Each scene shows the same named points in several views. A view is turned or mirrored, and shifted as a whole, has a little noise and may leave points out.
In the rows, zero is written as 128.

Scene 1
View 1
(143): [181 108  89  77  93 109 133  79 155 128 158 123 131 103 125]
(202): [174  87  62  73  79  70 121  69 145  99 143 164 137  90 136]
(96): [164 137 132  87  90 139 137  96 155 149 157 111 106 109 103]
(176): [136 163 162  99  82 142 135 113 151 153 137 134  84 107  90]
(146): [140 124 107  93  62  84 117  87 142 111 122 183 101  87 116]
(169): [173 144 113  82 141 142 131 104 138 166 169  87 147 129 125]
(183): [156 120 112  87  62 101 126  85 153 117 135 156 103  87 108]
(100): [149 120  73  89 102  79 110  85 131 115 131 173 148 104 141]
(68): [186 109  98  74  96 120 136  82 152 130 162 111 129 102 118]
(87): [172 123 100  80 108 116 131  91 147 138 158 119 135 113 123]
(22): [177 121  98  81 102 117 131  86 151 135 159 118 128 109 120]
(25): [101 187 160 117  95 134 116 124 131 152 115 163  90 113 100]
(147): [124 150 143 105  68 110 123 101 146 125 121 176  83  90  99]
(86): [150 159 149  99 103 153 136 114 146 163 152 112 103 116  99]
View 2
(100): [144 175 128 124 173 182  87 148  94 155 187 144 153  79  90]
(202): [104 182 111  96 184 171  72 137 106 157 189 126 170  81  84]
(68): [104 140  87 142 170 172  85 116 116 146 171  99 146 121 113]
(147): [138 155 152 136 107 141  95 116  67 151 146 137 106 116  78]
(143): [107 147  93 134 170 170  85 121 113 148 176 109 152 116 106]
(25): [177 130 159 182  99 159 106 119  61 146 136 142  85 125  96]
(183): [103 157 129 116 118 135  80 109  83 150 150 118 123 117  80]
(96): [120 122 103 164 135 159  93 105  99 145 151  99 120 139 110]
(169): [141 110  85 193 178 198 105 120 116 140 167 105 133 131 140]
(87): [124 141  97 150 172 179  92 122 110 149 172 108 139 120 115]
(22): [115 136  94 147 168 174  88 120 107 144 171 105 143 118 112]
(176): [137 126 129 171 108 147 102 100  78 145 134 112  94 141 100]
(86): [142 112 114 186 126 166 106 105  93 144 139 106 102 145 120]
View 3
(183): [155  80 136  69 122 156 139 168 109  91 111 128 139 132 150]
(176): [ 98  98 143  96 103 157 120 157 103 118 158 139 153 101 146]
(87): [130  99 145  94 163 122 147 145  78  82 110 118 142 128 128]
(143): [149  90 142  82 159 128 142 144  78  79 102 111 147 140 135]
(96): [123 100 152  99 147 125 131 134  66  97 132 111 161 123 133]
(100): [150  92 133  74 166 128 164 186 123  63  79 134  98 127 129]
(68): [148  94 145  85 162 121 144 137  69  83 108 108 153 140 133]
(202): [186  77 136  61 166 133 159 169 104  60  64 120 117 157 138]
(22): [140  98 147  89 160 124 138 142  78  81 110 115 146 135 134]
(146): [145  78 128  68 110 167 141 188 137  93 114 145 120 121 157]
(147): [125  84 134  77  98 172 133 183 132 104 131 151 131 112 155]
(25): [ 73 102 137  98 105 160 133 188 134 117 161 163 121  80 145]
(86): [ 93  99 148 101 111 152 122 150  96 119 161 137 157 100 143]
View 4
(176): [144 122 113 136 101  96 116 119 129 112 110 126  88 113 110]
(100): [116 121  83  97 123 158  97 129 197 113 209 106  91  92 159]
(87): [ 98 118 120 119 133 135 107 138 167 119 162 118  88 109 121]
(169): [ 69 117 161 120 151 135 112 153 162 130 151 122  87 125 100]
(96): [119 113 113 132 133 103 110 150 148 130 131 119  81 114 103]
(202): [122 111  49  95 149 144  89 161 206 125 217 100  80  91 152]
(68): [101 106  96 115 158 118  98 173 174 134 170 110  76 110 113]
(146): [164 125  57 117  94 118  98 113 164 103 164 112  85  92 151]
(183): [150 113  60 120 122 112  97 141 166 118 164 112  81  98 140]
(143): [108 108  87 112 152 128  97 165 180 131 180 107  80 105 121]
(86): [118 120 136 135 117 107 116 129 137 119 115 128  87 117 101]
(25): [148 139 120 132  65 121 120  79 135  93 120 128 101 108 134]

Which points are out of place in each view (at most two, in the order of its rows)? Write - if all are in place.
view 1 => (146)
view 2 => (183)
view 3 => (96), (86)
view 4 => (87)
